Points on a hilly landscape, in no order, each with its height.
From any point a ball rolls to the lowest of the 2 points nearest to it. It stops when none of these is lower. Distance is the straight distance between rows; heights are no part of it.
j533 (h 3.47): [  2 -31 -13  11  -4 -16 -27   3  -1  13   8  25  -4  -3   4  -3 -27  -8
   1  -6  30  30  -9 -17  -2]
j498 (h 4.60): [  8  -8 -31  -1  -3  -1 -29  15   7  -6   9   0  -4 -12   2  19  -4   0
   2 -23  38  20   9  11  31]
j104 (h 3.38): [ -6 -38   1   0 -15   9 -17  32  -9  11  17   6  -5  -6  31 -13 -11   2
  13  -1 -13  30  16 -26 -25]
j751 (h 2.47): [ -8   5  -3  -4  -3   4  -9  24  -8 -12  13  -6  14 -10   6   4   3   5
  23 -18 -20   5   5  -5 -17]
j225 (h 2.53): [ -3 -35  -2  -4  11  10  -3 -30   3  39 -14  -7 -38  -7 -17  -6 -17   0
 -20  15   9   5   0 -13  13]
j502 (h 3.52): [-21  53 -20 -26  13 -27  -1  16  -4 -29  16  14  27   8   9  -3  -1   3
  44  10 -21   8  13 -17  10]
j257 (h 4.62): [ -2  17  30  12  -4  -9  44 -28  17  14 -15 -18 -13  24 -18 -11  -4  26
 -17  13 -13 -13 -11   9  38]
j275 (h 2.37): [  5  -3  -2  16   7 -17   9 -12  14 -10  -3  28  13   8  -9 -14   1 -11
 -12  10  37 -11  -3   2   5]
j872 (h 6.65): [  8  55  14 -11  -5 -29  27  -4  23 -14  13  -1  26  36   0  -6  23  11
 -11  16   0 -21   7  -1  13]
j378 (h 3.77): [  6  12   7  10 -19 -13  45   9  24   2 -24  15  12  11   2   1  11  -2
 -11 -32  28 -49   0 -18  -2]
j503 (h 1.26): [ 10  -1   8 -22   1  27  13  -6 -14  11  -2 -34 -15 -16 -12   5   0   9
 -12 -13   6 -16  -1   5 -13]
j237 (h 5.54): [  6  44  10   1 -14  -6  27   1   2 -26  -4  -1  26   0  -4  10  13   4
   9 -10  -7 -30   5   5   1]
j579 (h 2.57): [-24  -4 -17   8 -10  -8 -26  24 -10 -20  12  21  10  -7  19  -9 -24  -7
  29   0  -3  34  23 -23   5]
j365 (h 4.66): [-15 -14  19  22   3   6  27  -4   8  14  -9  -5  -6  -8  -8 -11   7   8
   7  10 -19 -14  -7   7 -13]
j574 (h 1.91): [ -4  17  39  -3   2  -8  42 -19  -4  11 -10 -13  -1  20 -10   2  -5  31
  11 -20 -39 -26 -16  -3  -1]
j236 (h 2.74): [  2 -14   0 -14   9  -3  -1 -16  14   0 -10   1   1   6  -3  -8  22 -23
 -14  -1  19 -18  15  -1 -14]
j915 (h 4.42): [ 10  16  19   3 -13   3  32 -11  18 -16 -20   4  12  19  -3  -1  24 -12
 -31   0  18 -41   2   3  -4]
j337 (h 6.08): [ 13  -5   9 -14   7   0 -10 -49  -2  -2  -3   9 -13  14 -21   3 -17 -13
 -25   4   3   6  -9  -7   9]
j816 (h 6.56): [ -4  41  -2 -14   1 -17   1   2  17 -24   2  18  35  30  13   2  45 -28
  16  11 -21 -21  15  12  -6]
j398 (h 5.12): [ 25  19  -3  -8  12 -28  19  25  21   6  14  11  23   7   2   2  17  29
  -1 -26   6 -22 -22  -8  -5]
j102 (h 1.46): [ 18   1  41 -13   7 -11  46  -9   0  22 -13 -10   4  21   4   5  14  34
  -8 -19 -24 -39 -25  -6 -19]
j160 (h 3.16): [-18  -5  -6  29  -4  -2 -11   9   0   5   6   1  -7 -15  -2 -12 -23  22
  12  22 -28  41  -7 -12  23]
j120 (h 3.17): [ -6   4  -6 -24   9 -23  -9 -22   7 -23   7  29  22  31   0  -7   7 -31
   2  -6  16  -7  15 -11  -3]
j261 (h 3.76): [-13  36  -8 -22  15 -24   6  28  -5  -8  29   2  21   4   6  -7  -1  24
  37   4 -30   7   2 -21  -3]
j623 (h 4.84): [ 17  -7  -7  10  -2  26   7   6   8   7 -16  -5  -4  -8  -9   6  19  -1
 -19  -2   9 -13 -24  24  -5]
j736 (h 3.80): [-33  37  -6  -8   4 -14 -12  -7 -19 -37  10  19  20  14   5  -5 -11 -29
  36  22 -23   9  26  -1   1]
j266 (h 4.07): [  7 -38  -9  19 -14  36 -23  28 -10   1   5  -1 -15 -19  16   4   0   3
 -12  16  -6  25 -10  14 -12]
j330 (h 1.64): [ -3  28   7  27 -16  12 -13   1 -26 -25 -11  -1  12 -24  -3  14  -5   1
  11  21 -46  18 -13  18   3]
j401 (h 3.34): [  6  15  12   5 -10  -4  35  -2   6   6  -9  -4   9   0 -10   4  -3  15
   1 -30   7 -29 -20 -12  -4]
j975 (h 6.18): [  9  12  -3 -20  -1   4 -25 -39  -6 -15   5   0  -2  14 -16  14  -9 -16
 -16 -12  -6  10  -1   2  14]
j414 (h 5.11): [-12  16 -13   3  10  -1 -26  -5  12 -11  23  -4   2   2  -3  -6  20 -10
   7  50 -30  21  16  22  22]
j386 (h 2.83): [  4  17   4  -9   6 -29   6 -22  17 -25   2  28  23  30   0 -13  10 -18
 -13  12  28 -18   8  -4   3]
j388 (h 3.56): [ 17 -26 -13   5   2  12  -3  27  -6  22  -3   0 -15 -19   7   3  -2   3
 -14   0  57  -9  -7  14 -19]
j206 (h 2.96): [-11 -13 -18   5  -1  -9 -30   1  -8 -14  14  19   2  -2   2   0 -24 -10
  10  -9  18  29   8 -11  10]
j603 (h 4.10): [-19  37  19  10   7 -17  13   0  -9  -7  12   2  17   0   1 -12   0  14
  28  26 -49   2  -2   0  -5]
j10 (h 3.96): [ 10   7  -1  -3 -14  -1  35  14  21  10 -22 -10   0  -1  -1   0  17  -4
 -11 -25  51 -47  15  -5   0]
j671 (h 4.40): [-10   2  34 -21  24 -16  15 -27  -9  18   5  -6  -1  28  -4 -18  -8   8
   5   9 -37  -7  -2 -13 -19]
j778 (h 5.96): [ 16   8  22 -13  -2  -6  10 -41  -3  -9 -13   6   9  23 -12   2  -1 -15
 -22  -6   3 -13 -12  -6 -12]
j203 (h 2.19): [  0 -12 -15  20  -3 -15 -17  46 -10 -17   5  31  16 -17  31   7  -5  -5
  19 -17  30   7   8   2 -14]
j754 (h 1.57): [ 11   2  19 -10   0  32  21 -27 -17  13 -13 -38 -27  -8 -18   6  -8  11
 -20  10  -7 -12 -16  14   2]
j411 (h 4.21): [ -1 -51  -7  16 -16  31  -9  22  -6  36  -3  -9 -31 -19  15  -1  -8   0
  -7   7   1  22  -4  -7 -15]
j657 (h 4.83): [-12  24  21   2   8 -13  13 -23  14   8   8  -4   8  20  -9 -12  21  -2
   5  34 -37  -4   3  12   6]
j351 (h 2.81): [  8  14   1 -47  11 -10  11 -11   9   5   6 -23   3  10  -8  -9   6   6
  -9 -16  29 -24  29 -21  -1]
j384 (h 4.51): [-16  -8  44   3  21 -20  36 -38 -12  16 -19   3 -13  19  -7 -22 -31  15
   0   7  -8 -20  -4 -14 -12]
j601 (h 4.11): [ 20   7  12 -17  -7  -9  36   0  17   0 -29  -2   8  14   7  -4  17  -3
 -37 -14  56 -50  15 -11  -9]
j817 (h 5.00): [ 29  10   4  -9  -3  20   6  -8   1 -13 -14 -10   1   5  -2  12  26  -9
 -33   2  23 -29 -15  31  -9]
j410 (h 2.28): [ -3 -20 -13  -3  -7  28   0 -42   6  19 -19  -8 -38  -8 -24   9 -11 -22
 -25   5  14  -8  10  -4  23]
j570 (h 2.44): [  4 -35 -20  -6  -4  31 -24  -9  -3   7   0  -4 -33 -17  -5  15   1 -13
 -18   6  10  13   6  12   7]
j888 (h 4.79): [ -3  -8   4 -16   8 -16   0   0   0  23  10   0   4  10  -4  -3 -14  14
  13 -36 -20   9 -13 -35 -14]
j475 (h 3.93): [-28  23   6  -1   5 -11   0  -4 -21 -26  21  16  11   4   3 -17 -31  -9
  30  17 -22  10  18 -16 -11]
j771 (h 5.28): [  0  -7  -6  -1  11  16 -10   5  -4   1  24 -24 -25 -23 -13  -6  -5  21
 -11  37  -1  14  15  15  14]
j465 (h 1.93): [ 17 -42  -6  -8   3  36 -12 -10 -29  25  -6  -3 -38 -15  -1  12 -17   8
 -36  14   3  15 -30   3  -8]
j733 (h 6.79): [-20  50  18 -10 -12 -18  31 -21   8 -14   0  14  21  35  -1  -5   7 -16
  22   3 -39 -31  18 -23  -4]
j490 (h 3.21): [ -7 -33   2  -5 -10  12 -29  24 -21 -20  20  11   7  -1  32  -3  -3 -12
  10  -1 -12  24  16  -7 -32]
j15 (h 4.49): [  4 -26 -13  38  -8   7  15  32   7  52 -12  -2 -20 -15   3  -2  -4  19
   1   0  23   5 -29  10   0]
j591 (h 5.41): [ -5  11  12 -23   6   2 -14  11 -27 -11  32 -17  -3   0   4  -7 -25  16
  15  -1 -29  21  10 -15 -21]
j172 (h 6.73): [ -6  53  21 -21 -10 -35  43  -5  14 -17  10  15  24  40   8  -2  17   0
  -1   7 -15 -42  16 -25   4]
j321 (h 4.68): [  0  26  27  10   1   6  30 -22   1   7  -2 -27  -8   2 -22  -2  -5  21
  -5  25 -21  -9  -9  21  21]
j559 (h 6.39): [  0  41   4 -11  -5   9 -13 -15 -11 -33  12 -12   9   2  -8  15  12 -17
  11  13 -12  -2  21  29  14]
j61 (h 6.47): [  2  36  12 -15  -6  -3  -8 -19   8 -26   7   0  18  23   3   9  31 -29
   2  19  -7 -14  18  25   2]
j646 (h 4.17): [ 15 -35 -21   5  -8  23 -42  19 -18 -29   6  15 -16 -12  25  34  -2 -17
 -14 -16  21  21  -3  31   9]
j304 (h 6.26): [  7  32  13 -33  -7   1   2 -42  -3 -12   5 -17   0  22 -19   7  -9 -12
 -15 -12  -1 -11  12  -4  12]
j62 (h 1.84): [ 12  -8  -8  24  -3  -7  20  -3  13   9 -15  15  -5  -3  -9  -6  -4  -2
 -16   3  52 -17 -10   7  11]
j293 (h 1.77): [ 15  -1   4 -10  -3  34  10 -43 -18   6 -14 -17 -39 -10 -27  15 -22   1
 -31  11   2 -10 -14   9  18]
j433 (h 3.45): [-11 -19  -7  -4   2   9 -22  43  -9 -28  22  -5   1 -14  31  -3  11   0
  14   8   9  16  33  15 -12]
j703 (h 2.87): [  1 -49 -19 -12  -3  29 -31  10 -12   5  -9  -9 -27 -17  13  20  12 -27
  -9 -17  30   1  15  15 -11]
j543 (h 4.64): [  5 -21  34   1  19  -7  32 -23 -22  28 -28  -3 -17   2  -6 -14 -33  25
  -8   0  14 -13 -23 -12  -9]
j173 (h 3.31): [-13   0   1  29  -2   3   7   5   6   9   0  -7  -6 -19 -13  -9 -17  20
   9   9  -5  15  -6  -2  18]
j333 (h 3.20): [-16  -4  17 -11   4   8  16 -29   6  11 -15 -12  -6   7 -13 -12   2 -21
   2  -9 -11 -23  23 -17 -14]
j658 (h 2.72): [-18   5 -12  -2   1  -4 -18  23  -1 -13  15   6  15  -1  16  -6  10  -3
  24   5 -41  21  10 -11 -15]
j507 (h 6.84): [-15  27  15 -13   2 -12  22 -10   5  -8   8   2  17  17  -2  -5  13  -8
  19   1 -28 -26  13 -11 -16]
j585 (h 5.70): [-14  14   0  16 -14   5  22  21  -1 -11  -8   2  16 -24   0   8   0   2
  28 -28   3 -26   7  -8  -6]
j970 (h 5.32): [ -3  35 -16  -4  -8 -14 -13  17  -6 -44  -5   8  32  -8  13  19  15  -6
  25 -28  -4  -4   5   8  10]
j455 (h 5.82): [ 25 -11 -11  -4   1   1  -1 -18   4  14  -9   6  -5   7 -13   6  -8   0
 -26 -19  33  -2 -28  -6  13]
j175 (h 2.23): [  6 -33  -6   2  -7  39 -17  -5 -18   9   8 -14 -37 -20  -5  14 -18   4
 -19  13 -15  23 -11   4   5]
j945 (h 4.45): [  6 -24   7  24  10   3  26  -3  14  41 -18  -3 -22   2 -10  -8   0  29
 -16  11   6   2 -41  10  18]
j731 (h 2.77): [ -9 -34  17 -17  16   6 -13 -19 -11  18   5  -9 -18   3   0 -14  -9 -10
 -10  13 -22  12   8 -14 -33]
j908 (h 6.76): [-25  13 -21  -8   5 -12   4   8  25 -20   7   6  13   7   5 -11  26 -25
  20  -2  18 -16  41   7  17]
j620 (h 5.21): [-10  12  -9  10   0  14 -17   9  -2 -11  16 -15  -5 -20  -7   1   3  11
   5  33 -23  24  11  15  21]
j968 (h 4.88): [  3 -13 -13  24   0  -8   3  22  18  18  -6  13   8  -6   0   0   4   7
   7 -18   1   5 -22  -6  -4]
j110 (h 3.55): [-13 -26 -15  17 -20  -4 -17  44   2  17   7  18   7 -11  27  -4  -5  -3
  29 -18 -13  22  13 -27 -20]
j764 (h 3.94): [-18  20   4   6  11 -16  10  26  -6  -8  22   0  12 -10   7 -16  -8  25
  30  16 -23   8  10 -12  -7]
j477 (h 2.06): [  5   3   0  -4   9 -18   8 -25  35  11   1  -1   3  27 -11 -13  17  -2
 -22  13  -5  -2  -2  -5  21]
j311 (h 3.79): [-17   2 -23  28 -16 -16  -7  44   3   6  -7  17  14 -25  18   1  -8   9
  38 -25 -18  16   4 -31   3]
j94 (h 5.67): [ -3  37  29   0  -9  13  12 -19 -23 -24   3 -14   8  -6 -10   6 -10  -7
  15   3 -22 -19   6  12 -17]
j353 (h 5.69): [ 17 -11 -24  -7   7   3 -39  -4  13  -2  16   4  -5   3  -4  13   9   2
 -18  -4  -5  31 -16   4  18]
j370 (h 3.58): [  3  20  24   4 -18 -17  49 -16  18   0 -23   8  10  21  -6  -3   1   4
 -15 -29   3 -38  -5 -24   5]
j486 (h 3.73): [  1 -31 -14  14  -2   7 -31  11 -20 -34   0  20 -14 -13  24  27 -11 -21
  -2  -9  48  12  10  29  13]
j876 (h 2.94): [ 21  32  21   8  -2  -4  -9 -10 -12 -18   3  12  29   7   1  15  13  -4
  -1  20 -29   0 -31  25 -15]
j325 (h 3.44): [-18  21  -7 -28  14 -18 -18 -24   1 -31  15  17  16  33   4   0  14 -41
  15  13  -1   5  21   7   6]
j264 (h 0.80): [ 10   4  12  -3   1  15  19  13 -10   1   2 -20   0 -16  -5   6  11  19
   2 -12  -6 -17 -15  10 -25]
j153 (h 4.27): [ -1 -37  -5  34   1  -4  10  -1  11  46  -9   7 -21  -6  -8 -10 -11  12
  -5  12  18  10 -26  -1   8]
j100 (h 0.41): [  0 -29 -19  30 -22  24  -6  16 -13  18 -13   8 -22 -23   1  11 -23  -9
   2  -5  31  10 -13   4  -1]
j919 (h 4.22): [ -5  12 -20  17 -17   5 -26  18 -13 -22 -15   4  13 -23   6  10 -11   2
  15 -11 -37  36  -9  -7  13]
j942 (h 1.56): [ 21 -41   9 -16  19  19   0  -5 -20  38 -11 -19 -27 -12   1  -4 -11  24
 -30  10  13   4 -29  -2 -16]
j687 (h 2.98): [ -5 -30  -5  28  -1   8 -16   5   4  18  12   7 -21 -14  -1  -5 -14  15
  -8  26 -18  39 -15  -3  13]
j249 (h 4.25): [-28  31   9   1  10 -21  17   7   7   9   9   1  18  17   5  -9  17   9
  37  21 -72  -4   0  -8  -5]
j479 (h 5.74): [  8  37  39 -27   1   1  20 -21 -26  -5   7 -27   6   4 -10   1  -5   8
   3  -1 -16 -23   3   4 -26]
j749 (h 3.01): [-10 -14   0  -1  -4  18   0 -19  -2  -1  -9  -4 -12 -10 -11   0   2 -24
  -4  -4  10  -8  15  -2  -5]
j143 (h 1.61): [  2 -15  12  -5  16 -14  18 -30  30  38 -12  -7  -9  32 -12 -16  11  10
 -20   1 -18   1 -12 -10  19]
j530 (h 4.02): [ -9  -1 -33  33 -23  -6 -29  34  -5  -9 -22  15  15 -29  18   7 -13   1
  22 -22 -10  34   0 -13  17]
j680 (h 0.93): [ 14  -8  25 -11  11  12  35   1 -10  24 -15 -25  -6  -3   2  -3  12  28
 -10  -9  -6 -29 -23   6 -30]
j396 (h 4.73): [-15  18  42   5   9   2  32 -31   1  16  -4 -29 -18  13 -15 -16  -4  15
   8  27 -43 -14   9  15  12]
j300 (h 2.56): [ -3 -17   4 -27  11   7 -13  -8   2  12  12 -18  -6   3  -3  -6  12  -5
  -5  -4 -20   4   7  -7 -20]
j199 (h 4.38): [-21   2  23  -1  17 -23  31 -24  -2   5  -1  13  -3  10  -9 -29 -25   1
  11  11   3 -18  16 -26 -12]
j116 (h 3.23): [ 17 -43 -24  -3  -7  27 -22  38 -10  18  -9  -5 -19 -17  21  13   7 -14
 -11 -20  42  -1   0  20 -21]
j790 (h 1.62): [ -4 -25  -2 -16   0   3 -16   8 -12  14  12 -10 -14  -9   2  -6 -22   2
   3  -9  19  16  15 -19 -17]
j178 (h 1.12): [  3 -20 -14  40 -29   9  -7  39 -19   8 -11  16  -4 -29  17  10 -29   1
  15  -9  31  17 -12  -2  -9]
j901 (h 4.98): [-13  10  -3   5  11  -6 -14  -3  16   3  12   2  13  11  -1 -11  25  -7
  10  35 -48  21  -1  11   3]
j464 (h 5.44): [  6  48  -1  -5 -10 -14  -6  -2  -2 -35   1   6  34   4   0  14  12  -4
  16  -5 -14  -6  -5  11  11]
j335 (h 5.81): [ 11  15  41 -19   7   6  33 -31 -27   5 -13 -25  -9   5 -15  -1 -22  20
 -10 -11  -7 -22 -11  -5 -15]
j379 (h 4.58): [  0   6  24  13  -1   0  35 -16   8  -1 -16   5   9  11  -9  -6  14  -4
  -8   4 -10 -32  -4   3 -12]
j13 (h 5.20): [ -3 -15  -9  13  10 -29  -4   5  18  34  10  18   4   6  -3 -14  -8  17
   8  -3   9  19 -15 -20   5]
j852 (h 4.24): [ 21  -8 -23  -8   3   5 -20  31   3   7  14 -14  -4 -14   3  13   5  15
  -8 -17  29  15 -10  10   7]
j198 (h 4.56): [ 18 -11 -19 -24  11 -10 -27  17  10   6  19  -1   7   5   2   6   8   5
  -4 -31  23  14  -9  -5  -1]
j747 (h 3.25): [-19  39 -35 -14   6 -24 -19  22   8 -19   2   8  25   0  12  -1  16   4
  37   0 -33  19  11 -10  25]
j148 (h 3.08): [  4  24  18 -23  -1  -6  34 -15  10   6  -2 -22   1  10 -12  -4   0  15
  -8 -20   8 -27   8 -18   5]
j163 (h 1.67): [  2 -21  -9  22 -18   6 -21  32 -25 -21   7  18   0 -23  21   8 -25  -3
  12  -7  38  20   7   3  -3]
j190 (h 2.46): [ 21  19  -5  24  -2   1 -14   3  -1 -26  -8  12  18  -9  -4  16  13   3
  -6  16 -15  11 -34  32   8]
j54 (h 5.04): [ -1  -5  -2   5   9 -23  14  17  15  30   3  11  12   2   2   0   4  19
  21 -32 -17 -13 -17 -26 -12]
j987 (h 4.78): [ -4 -40  21   3  18 -10  14 -12 -10  54 -17  -9 -28  -1   0 -15 -35  28
  -4   6  14   9 -16 -16  -7]
j547 (h 6.70): [ -8  12 -22 -13  -2 -13  -1   4  34  -9   2   4  18  22   2  -4  31 -24
   4 -21  12 -17  23  -6  12]
j191 (h 4.33): [  7 -31  -8  12  -3  25   5  19  -1  33  -6 -20 -22 -16  -2   1   2  14
  -9  -6   4   7 -23   4  -8]
j107 (h 3.71): [ -9 -32 -12  13  -5  15 -37  33 -14 -41   9   9  -5 -17  40   8   5 -17
   7  12  -2  32  32  23   9]
j528 (h 6.63): [ -8  30  -9  -8 -10 -12  13   0  31 -22  -5  15  29  28   8   5  40 -31
   7 -17 -11 -32  25  -3   1]
j928 (h 4.06): [-18  25  16 -19  15  -9  -9 -22 -22 -16  26  -1  -5  16  -8 -14 -21  -7
  15  36 -26  11  22  -4 -11]
j673 (h 4.20): [-14   7  21  -8  24 -18   6 -20  -9   2  20   6  -2  13  -8 -26 -20   6
   6  29 -15   6   8 -12 -15]
j843 (h 3.95): [ -3 -45   2  25  -3  -8  -9   5  -4  31  -1  19 -16  -5   3 -10 -23   1
  -3  11  14  24 -15 -18 -15]
j127 (h 3.64): [-22  42 -14 -13  -4 -12 -11 -20   0 -43  -3  13  22  20  -1   7   4 -38
  26   4  -9   3  29   9  27]
j676 (h 4.26): [ 15   3   4  -1 -16  10  32 -13  18  -5 -37  -4  -3  12   2  -4  19 -20
 -46   0  49 -45  14   3   4]
j752 (h 2.26): [-11 -15   1  18  -9   5 -28   6 -23 -22  13  22   2  -5  13  -7 -31  -6
  12  17 -19  37   9 -16  -6]
j429 (h 4.57): [  6  -7  15  14  10   1  38 -15  19  30 -14 -19 -17  11 -14 -11  11  31
 -22  17  -4 -12 -23  19  30]
j998 (h 2.97): [-28  20 -31  -6  -4 -15 -28  32  -2 -21   1   9  22  -3  28  -8   8   0
  37  16 -54  39  16 -16   7]
j361 (h 2.75): [ -6 -35   8   9  11   8  -3 -14  -6  31   4 -11 -34  -5  -9 -11 -22  15
 -15  22 -13  23  -5  -6   8]
j569 (h 2.51): [ -1  -9  -3 -32   7  -4   1  -4   8  27  -1 -27  -8  -2  -9  -6   0   4
   0 -25  18  -8  15 -20  -5]
j44 (h 5.39): [ 31 -16 -20 -14   6   0  -9  14   7  10 -11   5   2  -1   6  11  11  -8
 -18 -35  57 -16 -10   9 -11]
j627 (h 2.10): [ -9  -6  -6 -19   5  -3  -7  23  -3   5  15 -11   1 -10   3  -4  -1   2
  15 -25  12  -2  16 -17 -18]
j72 (h 2.00): [ 14 -15   6 -25  23  -8  13 -18  23  41  -9 -22 -12  15  -8 -12  11  21
 -25  -6   3  -5  -8 -14   7]
j22 (h 5.89): [ 21  -6 -18  -3  10  -8 -12  -7  28   8   6   8   4  12 -11   3  10   0
 -23  -9  18  10 -21   4  21]
j180 (h 3.00): [ -1 -38  14 -17   7  11 -23   6 -18  -9  16   2  -9  -4  15 -12  -4  -7
  -7  19  -4  17  15  -6 -39]
j988 (h 5.62): [-10  31  11  13 -13   5  16   5 -17 -30  -4  -2  22 -21  -3  12  -4   2
  24 -11 -15 -20   2   4 -10]
j763 (h 5.87): [  8  14  30  -5  -8  10  19 -35 -14   0 -15 -14   0  13 -19   6 -12  -1
  -8 -17 -22 -17 -17  -1 -11]
j678 (h 3.88): [ 17 -12 -21   9   0  -1 -16  21   4  21  17  -3 -11 -14  -4   4 -17  28
  -5  -4  22  31 -23  -1  24]
j539 (h 3.91): [ -2 -21 -12  19 -12  30 -26  29 -14 -29   7   1  -8 -25  22   7   2  -2
  -2  24  -6  24  12  22   1]
j582 (h 5.61): [ 23 -21 -18 -11  -7   7 -13   1   0  23 -11   0 -10  -4  -5  16  -8 -10
 -13 -36  43   2 -19  -5  -2]
j804 (h 5.48): [  1 -11 -22   4  12 -13 -26   7  18  12  16   6   5   8  -3  -4   3  11
  -1   0 -16  34 -16 -12  16]
j425 (h 1.95): [ -9   2   9  20  -7  11 -14  -8 -17 -21   3  11   5 -10  -5   0 -17  -5
   7  14 -27  19  -7   1  -6]
j489 (h 1.99): [ 13  16   0  21  -6  15 -27   4 -14 -18   1  -6   6 -18  -1  19   4  12
  -3  30 -36  29 -27  30  13]
j750 (h 4.86): [ 22  18 -16 -12   3 -15  -5  17  17  -1  10   2  18   5  -3   9  13  12
   0 -34  10   2 -16  -4   5]
j415 (h 4.37): [ -5   6 -27  31 -16  19 -23  11  -1 -22 -19  -3   3 -28  -1  18   0  -7
  10  -5 -17  19  -3  13  25]
j879 (h 3.54): [ -2  -3 -24  33  -6  -5  -7  25   8  13   3   4  -5 -26  -2  -1 -17  19
   9   6  21  26  -7   2  26]
j234 (h 6.82): [-28 -16 -21  -2   9  -2 -18  17  18 -14  11   7   6   0  14  -7  29 -31
  20   6   8   0  39   8  -4]
j17 (h 2.42): [  9   5   0 -12   1   1  10 -24  24   3 -11  -9  -1  12 -15  -4  15 -10
 -26  -4  14 -16   5  -1  16]
j916 (h 5.19): [ 31   2 -15 -14  -1  16   5   8   4  -9 -16  -6  -2   2  -2  15  18  -7
 -30 -23  50 -27 -10  23   4]
j482 (h 4.39): [ 20 -23 -21   4  -4  26 -31  18  -8 -12  -1   5  -3  -8   7  24  17  -8
 -18  -8   1  16 -21  30  -5]
j500 (h 1.23): [  2 -23 -10  28  -8  15   8 -11  -4  13 -21  16 -14 -14 -10   1 -17  -9
 -13   8  38  -6 -20   6   6]
j815 (h 3.29): [ 11  47  15  27  -7 -17   9  -6   7 -20 -11  16  34   7   0   4  28   0
   3  28 -30 -10 -23  22   4]
j821 (h 4.75): [-23  14  28   8   7   0  31 -10  11  10   1 -17   0   6  -9 -17  15   7
  11  26 -33 -20  14   7  -3]
j766 (h 4.65): [  9 -16 -19  25  -4  17 -14  27  10   1  -9   9   4 -15   5   8  14  -3
  -2  -7  -1   7 -18  21  -6]
j96 (h 5.34): [ -1  -4   7  -8   6  12  -7   6 -18  -4  28 -18 -14 -13  -4 -11 -20  18
  -2  25  -8  20   8  -3  -8]
j726 (h 2.73): [  7 -24 -15  17  -5 -13 -15  28  -7   2  -4  26   3 -13  18  10  -9 -16
  10 -20  60  -7   5   9 -18]
j878 (h 6.88): [-13 -37 -14   2   7   8 -30  11   2 -12   7   5 -15 -11  16  -2  13 -28
   1   8  27   6  36  17  -1]
j640 (h 5.16): [ -6  25 -20  16  -5 -12   2  22   9 -33 -15  15  24 -16   9  10   9  -6
  20 -27  28 -14  15  13  21]
j667 (h 3.26): [  4 -45 -21  14 -11   8 -27  17 -11   1  -3  22 -16 -16  19  15 -13 -23
  -6   0  54   9   5  15  -6]
j488 (h 4.93): [  1  10 -29   5   5 -14 -23  17   1 -34  -1  12  11  -8  15  19   3 -14
  13 -31  41   9  11  23  34]
j381 (h 6.55): [ 17  47  13 -20 -13 -15   4 -16  21 -19   4  -3  26  43   0   5  36 -16
 -19  10  -4 -21  13  16  10]
j783 (h 2.29): [  4  -8  14 -30  24  -2   5 -15   1  24   5 -30 -14   3 -12 -15   1  21
 -15  10  -6  -2   4  -6  -7]
j895 (h 1.10): [ 15 -33  -2 -14   7   9 -10   7 -16  29   4 -15 -24 -19   4  -3 -19  13
 -16   2  29  11  -2 -11 -20]
j2 (h 2.04): [  2  -3 -10   6 -11  33  -6 -33   3   0  -6  -9 -27 -11 -24  16  -5 -13
 -19   9  -6  -2   1  12  25]
j181 (h 6.33): [  3  32   2 -12  -6   8   2 -20   1 -24   6 -17   4  -4 -18   9   2  -8
  -2  -1   6 -11  15  11  19]
j786 (h 4.59): [ -9  -3  18 -29  16 -18   4 -23  -5  20   7   0   3  28  -7 -12 -13   1
   7 -22 -33   1  -6 -33 -20]

Two balls start at each pair of points below. Name the first point that both come to, or write -.
j987, j13 -> -
j249, j928 -> -
j771, j353 -> -
j379, j817 -> -

Where does a ball stop that starts at each point below?
j96 -> j153
j365 -> j895
j919 -> j143
j888 -> j100
j804 -> j100
j415 -> j143
